Each row is a point on a tangle of strands that fork and nearly touch. The rows are in no order.
Two points are linked if the straight distance between their rows is under 22.6. Some points are linked to none.
zede: [-30  -4 -10  -1  -9 -11 -19  28   1  14  12 -20   6   5]
dofu: [ 10  12 -30   0  28 -10  21 -16  -3 -10  -5  13  -6  11]
viro: [-14   4   9   5  -8  13   9  23  -1   5  21 -17  -9  36]
Pama: [  2  16 -35   0  14 -17   0 -21   6  -6   1  11  -9   4]
Tafad: [ 13   2  30 -14 -14  29  23  15 -11  16 -21 -19   9   9]
non: [ -5 -14  21   1  -7 -11  -8 -16  13   5   1   6  -1 -14]
fafen: [  8 -15  28  -1 -10   1   0 -20  12   5 -16   6  10 -22]
dobam: [-16  12 -48  -4   3 -15  -8   1   1   6   2  -4  -1   2]
mokeg: [  0   8  -3   3   9  20  18  20 -13 -10  20  -5  -9  28]
rol: [ 21  -3   5  13   6   5 -13 -22   5 -23  -3  22   3 -27]
poro: [  9  15 -24   2  14  11  24   9 -18  -9   8   2 -10  28]
lufi: [  4 -10  17  -4  13  -4   6  -1   5  -6  -1   6   4 -10]
fusev: [-31  -3  -4   3 -14  -5 -14  29  -2  17  14 -25   6  18]
gatu: [  3  -6  25  -4  -5  10  24   8  -8  12 -12 -12   9  13]
Pobir: [ -2 -13  21  -3   4  -8   6  -2   5   5  -2   2   3  -6]
zego: [ 17  11 -24   4  17  -8   8 -27   5 -12  -5  23  -5  -7]
mer: [ 21  11 -21   1  22  -2  15 -24   4 -16 -10  21   3 -13]
besof: [ 18  -6  37 -25 -14  15   8   7  -8  15 -28 -11   9 -19]
rutef: [ 21   2  -3   4  10   2  -3 -18   3 -18  -2  22   1 -22]
Pev: [ 10  13 -28   5  13 -14   3 -29   6 -11  -1  20  -8  -4]
Laf: [-17   8 -47  -3  -5 -13 -11   9  -1   8   4  -3   3  -3]
zumu: [  9  13 -13   1  14  23  26  15 -17 -13  15   0  -5  27]
gidur: [-19  -7  11  -3 -15 -16 -24  -3  13  11   6  -7  -4 -10]
natef: [-22  -1 -32  -5  -6 -13 -21  22  -1   8  11  -4   4  -8]
kikob: [  5  -1  24  -2  -3  22  28  13  -5  10 -12 -18  10  21]
mapum: [  8   4  26  -7 -12  33  30  15  -5  14 -14 -18  11  19]
Zavi: [ -5  19 -40  -2  10 -19  -3 -15   7  -2  -1   7  -8   3]
Sar: [-11  -9  18   1 -13 -15 -16 -10  13   7   3   1  -5 -10]
Ribov: [-10  16 -45  -3   7 -18  -8  -5   1   2   2   0  -6   3]
Gubu: [ 11  -5   8  -3  15  -2   2  -4   6 -12  -2  13   3 -18]
lam: [  4 -11  17   4   1  -7  -7 -13  10  -7   3  12   1 -17]
Tino: [  3 -10  25  -6   1   2  18   3  -2  11 -14 -10   8   3]
febu: [ 19  -6   5  21  -2   2 -24 -26  -2 -24  -3  23  -3 -24]
puzi: [-19   4 -44  -3  -9 -15 -17  12   1  10   9  -1   5  -9]
guguf: [  3 -10   8  23 -13  -4 -44 -22   2 -16   0  11  -8 -20]
Niki: [ 18  -1   3   0  15   2   0 -10   5 -18  -4  19   3 -22]
ter: [ 17   0  34 -15 -17  26  18  18 -15  17 -23 -17  10   2]
rotu: [ 15 -12  31  -6 -14  10  -2 -25  12   5 -26   2  14 -28]
Ruge: [ -8   3  13   5  -2  19  16  20  -4   1  22 -11  -5  34]
Vup: [ 10   4   0  -2  22  12  19  17 -13 -14   1   0  -1  12]
mil: [  8  13 -29  -1  25  -7  24  -8  -9  -8  -2   8 -10  19]
suni: [-27   3   0   3 -14   4  -7  29  -1  13  17 -25  -1  30]
Silot: [  7  -7  14   8  -1  -3 -16 -16   9 -12   2  15  -3 -20]
Leg: [ 16  -4  35 -21 -15  16  14  15 -12  17 -25 -14   8  -7]
bepa: [-25  -4 -18  -4  -6 -14 -22  22   2   8  11 -10   3  -5]
Taral: [  1 -16  28   0 -12  -6  -1 -20  11   8  -8   9   6 -17]
Luki: [ -3 -13  23  -4   2  -7  12   0   0  10  -6  -2   5   2]
fedip: [ 10  -8  -1  26 -13  -2 -45 -26  -5 -19  -2  14 -11 -20]
rovu: [-23  -3 -10  -5  -8 -16 -25  16   6   9   9 -10   2  -8]
bules: [  9  13 -25  -1  19   3  23   3 -16  -8   2   3 -11  24]
Tufet: [  6  -8  12  19  -7  -6 -29 -23   7 -14   4  15  -7 -20]
Mamu: [-25  -6   2  -4 -13 -16 -23   8  11  14   7 -12   0  -6]
raz: [-21   5   5   4 -13   9   1  25   0  11  20 -24  -7  35]
Lan: [ -3   3   5   4   6  14  13  21 -10  -6  20  -8  -7  28]

A fork is a point with three links, a tip a point with one. Leave the first point through the second and follow the links. Name the first fork or tip that comes.
rotu; fafen: non
Gubu; Niki: febu
kikob; mapum: besof
raz; suni: bepa

Name the points in between on the shortest way along the links from the first point to the second, in order.
mokeg; suni: Lan Ruge viro raz
non; zede: Sar gidur Mamu rovu bepa
Pama; puzi: Zavi Ribov dobam Laf
ter; Tino: Tafad mapum kikob gatu
